A landscape with many valleys, sampled at points; each row gives a point and its height.
From any point a ball takes the steepest step (drop divided by distance) to one of its 5 nearest points. It stops when none of these is lower. Distance is the straight distance between rows; heights are no part of it.
(482): [ 91 141 121 180 199 120 132 138 146  55]  (h 0.82)
(816): [149  89 124  46  52  89  65 168 130 150]  (h 7.46)
(749): [168  98 131  60  75 113  95 150 131 159]  (h 4.95)
(368): [137 123 120 120  94 131 150 142 130 167]  (h 5.11)
(430): [177 115 147  66 105 132  72 104 103 130]  (h 5.32)
(483): [ 91 150 114 185 181 116 144 163 153  76]  (h 3.93)
(628): [112 140 137 150 159 145 129  81 108  96]  (h 3.10)
(401): [171 109 162  92 114 143 124 129 136 151]  (h 2.13)
(731): [150 124 143 108 133 154 116  75 100 132]  (h 1.08)
(172): [115 142 126 157 131 133 162 133 137 135]  (h 1.96)
(274): [ 92 146 106 165 120 122 180 161 149 157]  (h 4.20)
(514): [136 132 108 103  84 131 109  93 106 164]  (h 6.81)
(390): [126 141 139 133 146 147 128  84 103 126]  (h 2.29)
(700): [111 136 109 139  93 127 160 132 124 172]  (h 4.36)
(35): [146 112 113  96  71 123 120 137 122 180]  (h 5.31)
(790): [135  84 155  37  69  80  56 190 147 112]  (h 7.41)
(447): [143 122 120 101  91 133 117 110 109 165]  (h 7.60)
(120): [ 87 155 106 175 145 116 170 173 154 118]  (h 4.47)
(652): [139 120 136 143 109 130 181 160 149 174]  (h 5.97)
(734): [156 118 155 124 142 150 135  98 123 127]  (h 2.51)
(471): [124 119 101 119  77 117 146 143 129 193]  (h 5.47)
(800): [150 108 112  79  76 122 102 131 118 173]  (h 5.75)
(739): [168 112 160  93 125 143 105 101 120 132]  (h 3.22)
(41): [ 82 160 105 182 174 116 131 139 142  82]  (h 4.13)
(207): [ 96 146 104 156 120 125 152 133 125 146]  (h 4.68)
(619): [ 92 146  93 182 200  98  86 160 146  38]  (h 5.12)
(621): [ 98 142 122 174 183 129 140 124 130  80]  (h 4.38)
(67): [116 131 134 159 139 139 179 151 148 135]  (h 3.32)
(109): [182  91 167  76 100 121 123 170 151 155]  (h 1.19)
(12): [101 148 113 156 150 136 139 103 112 109]  (h 4.03)
(457): [ 94 145 112 161 140 124 169 147 137 137]  (h 3.68)
(469): [167 109 132  69  78 116  83 122 111 146]  (h 6.68)
(62): [103 143 139 169 188 138 137 106 133  80]  (h 3.87)
(443): [ 79 168  91 167 157 125 112  87 105  91]  (h 2.39)
(34): [110 136 148 171 198 138 145 109 131  80]  (h 4.40)
(595): [158  86 152  39  69  89  76 192 153 130]  (h 7.15)
(92): [167 101 162 104 118 140 151 151 145 159]  (h 1.43)
(496): [126 143 123 128 134 144 122  80 103 130]  (h 1.74)
(269): [ 80 163  93 175 154 121 138 128 130 104]  (h 4.28)
(208): [162  95 146  40  79 103  58 154 126 126]  (h 6.61)
(591): [168 104 140  80  82 121 114 146 128 166]  (h 3.33)
(142): [ 84 158  98 188 163 114 144 182 155  89]  (h 4.55)
(16): [156 124 150 115 127 144 136 107 120 142]  (h 3.08)
(570): [ 97 157 105 147 142 140 111  69  96 115]  (h 2.27)
(158): [143 126 167 145 173 154 137  88 124  98]  (h 4.02)
(170): [161 118 144  88 112 142 103 101 115 140]  (h 4.14)
(575): [141 124 121 121 100 137 143 117 120 157]  (h 6.32)
(680): [147  96 103  74  52 106  95 158 124 187]  (h 6.98)
(537): [175 103 155  87 100 129 122 143 132 159]  (h 1.98)
(380): [ 91 148 126 168 183 133 124 102 113  80]  (h 3.21)
(494): [170  90 145  57  79 112  88 157 135 144]  (h 6.01)
(237): [ 94 156  95 152 123 130 129  98 108 142]  (h 2.71)
(658): [107 142 134 156 156 142 155 125 128 111]  (h 4.60)
(184): [ 87 150 101 182 171 111 144 177 154  82]  (h 4.39)
(568): [142 124 145 142 135 141 161 135 143 140]  (h 2.66)
(811): [ 79 159  92 182 174 121 112 109 120  67]  (h 2.65)
(627): [173 109 169 109 125 145 147 125 135 145]  (h 1.89)
(806): [168 107 170 119 132 139 167 149 152 149]  (h 1.76)
(25): [112 134 155 175 189 142 160 120 143  80]  (h 4.82)
(543): [129 127  90 102  63 114 117 114 106 190]  (h 6.09)
(528): [115 143 113 143 128 135 145 108 115 137]  (h 4.43)
(372): [114 136 106 130  95 132 140 121 117 165]  (h 1.73)
(177): [134 140 120 120 122 139 111  68  92 130]  (h 1.95)
(330): [ 96 147 124 172 179 131 133 115 125  84]  (h 3.74)
(696): [115 143 110 134 120 143 126  85 103 142]  (h 2.36)
(271): [114 135 144 179 180 134 161 138 148  92]  (h 5.43)
(110): [126 127 154 151 166 147 161 111 136 116]  (h 3.88)
(599): [177 101 160  59 102 123  74 132 127 133]  (h 5.90)
(116): [172  90 144  84  84 115 131 168 145 168]  (h 1.72)
(293): [102 146 101 159 104 123 168 148 139 160]  (h 4.80)
(604): [105 130  99 175 219 100  90 160 157  25]  (h 6.27)
(298): [133 135 154 139 164 156 130  82 107 106]  (h 3.19)

Call two points neighbours if one is among the 5 nearest of the other. Go from one point of each pair to the other, from neighbour to neighbour, staying as low as possible. Name the highest point that can't be avoided.
(482), (172) | (330)
(109), (372) | (528)
(172), (731) | (568)
(109), (731) | (734)

Where does a ball stop that starts at each point below?
(142) | (482)
(628) | (731)
(62) | (731)
(816) | (109)
(652) | (109)
(627) | (109)
(469) | (109)
(274) | (172)
